Each row is a point on a landscape with many peaks, with its height.
From any point a climber takes the steepest step (rise divided by distance) to one of its 6 nearest points. It stops when none of these is higher. Distance is the straight distance between rows; heights are no part of it.
<310>: [123  97  95 140 146 176 136 134 168 146  94  81 211 109]  height 6.23
<398>: [125 134 163 202 116 108 154  83 109 120 132 128 120 197]  height 2.58
<216>: [101 105  88 162 107 172 108 187  94  61  81 124 113 105]  height 6.30
<186>: [152 116 155 136 112 103 148  75 149 159 158  92 142 168]  height 3.31
<244>: [146 147 188  95 121 133 135  90 213 176 148  78 112 155]  height 4.89
<103>: [115 158 145 142 115  92 135 109 162 174 166 139 160 150]  height 2.59
<396>: [ 93 119 143  93 127  62 119 142 134 106 151 125  82 102]  height 4.98
<42>: [108 154 152 197 157 143 141 122  97  99  85 167 137 134]  height 5.81
<49>: [ 90 101  44 139  81 124 126 158 133  93  92 100 177 147]  height 5.25
<542>: [145 152 138  80  98 142 108 124 185 170 158  89  52 140]  height 4.96
<164>: [132 123 123 156 181 139 137 141 138 140 121 134 184 112]  height 3.22
<571>: [ 90 126 143  86 102  75 118 153 129 119 170 165 110 105]  height 3.05
<213>: [ 98 134 113 113 127 122 103 159 154 149 139 169 173 104]  height 2.57
<155>: [177 124 136 120 189 135 142 111 130 135 110 127 156 114]  height 2.16
<241>: [155  79 159 112  82 155 138  96 137 155 178  67 128 150]  height 5.41
<526>: [148 153 157 110 167 112 127 111 178 176 142 124 148 110]  height 2.25
<118>: [106 170 160 102 114 104 131 110 198 170 156 153 158 144]  height 6.24
<29>: [121 164  93  83 111 165 131  76  78 126  81 168 104 158]  height 5.75
<204>: [103 103  57 155  83 145 113 155 110  62  71 115 131 132]  height 5.74
<518>: [128 141 160 132 109  90 164 139 132 101 151  83  53 112]  height 6.64
<151>: [ 87  84  81 104  89 138  65 165 138 103 120 115 156 107]  height 4.86
<609>: [162 105 116 107 183 173 121 137 156 142 107  93 162  86]  height 7.68
<133>: [126 195  73 133 166 199 155 206 124 166 104 121 128 121]  height 3.32
<23>: [157 120 173 153 138 116 141 164 134  81 124 115  73  75]  height 6.79
<242>: [103 111 100 136 122 118 107 181  90  97 109 151 123  98]  height 4.78
<501>: [101 144 151 166  95  95 138 105 115 132 162 129 142 171]  height 1.64
<479>: [ 95 101  55 157 116 153 101 161 130 108 113 123 191 126]  height 5.31
<393>: [177 143  98  77 171 164 121 158 140 160 113 111  97  95]  height 5.14
<15>: [184 112 145 106 151 116 145  78 127 142 137 110 117 145]  height 1.56
<605>: [ 95 159 130 147  88  70 139 118 131 147 167 138 140 159]  height 1.96
<112>: [153 139  77  79 147 201 155 168 107 134  93 127 130 110]  height 3.50
<641>: [160 150  79  79 144 175 150 128  91 134  99 161 116 126]  height 4.04
<436>: [110 140 121 142 131  85 117 164  92 111 151 167 124 112]  height 4.37
<129>: [103  93 162  92 136  91 102 146 134  94 149 141 112  82]  height 5.38
<306>: [122 151 135 183 123  81 141 120 111 135 140 155 143 157]  height 0.26
<646>: [121 141 132 163 165 104 128 127 124 138 126 161 168 129]  height 6.20
<604>: [100 131 125 138  89  70 128 132 107 127 163 149 110 143]  height 1.93
<174>: [129  97 130 146 187 158 142 103 103 102  87 140 156 111]  height 3.56
<508>: [122 134 111 170 121 151 118 167  94  71 107 158  85  98]  height 6.18
<192>: [163 131 113  86 122 149 125  95  86 132 109 153  83 163]  height 5.15
<574>: [114 145 128 174 133 121 128 161  88 106 119 181 124 115]  height 9.05
<263>: [ 97 126 131  72 119 119  99 160 151 120 152 179 144  81]  height 3.91
<135>: [123 140 136 133 163 131 118 135 154 157 141 154 180 106]  height 0.76
<361>: [153 130 171 167 146 107 153  62 108 109 104 130 116 170]  height 2.78
<202>: [183 125 124  89  78 151 127 107 115 160 158 106  93 171]  height 6.28
<603>: [104 113 102 144 128 139  87 168 122 123 126 154 164 101]  height 3.68
<44>: [170 112 162  94  97 144 127  91 166 172 164  66 107 152]  height 5.30
<562>: [156 117 127 102  81 156 127  77 106 133 132 127 105 189]  height 8.20
<283>: [112  84 124 142 133 114  81 174 126  90 126 103 122  80]  height 4.31
<205>: [124 131 160 118 172 147 138  77  84 103  61 137 105 129]  height 4.19
<77>: [165 168 115  82 125 137 121 135 151 175 143 104  71 120]  height 5.04
<561>: [124 110 178 141 146  95 135 150 141  96 134 113  77  88]  height 7.64
<473>: [154 122 153 134 189 130 138  80  97 117  92 138 114 128]  height 2.56
<539>: [104 140 146 155  93 101 148  90 151 164 176 111 177 170]  height 3.18
<240>: [129  95 164 172 107 143 163  77 122 121 151  94 132 181]  height 3.82

Call two points neighbours if one is among the 6 nearest of the other. Go from one point of each pair to the other, from neighbour to neighbour, staying as high as possible. Name the lowest point that can't be avoided.
<562> / <574> => <77>
<118> / <574> => <244>
<609> / <216> => <479>
<216> / <561> => <508>

For each start below, name the point where the climber stops.
<186> => <562>
<479> => <609>
<263> => <561>
<15> => <562>
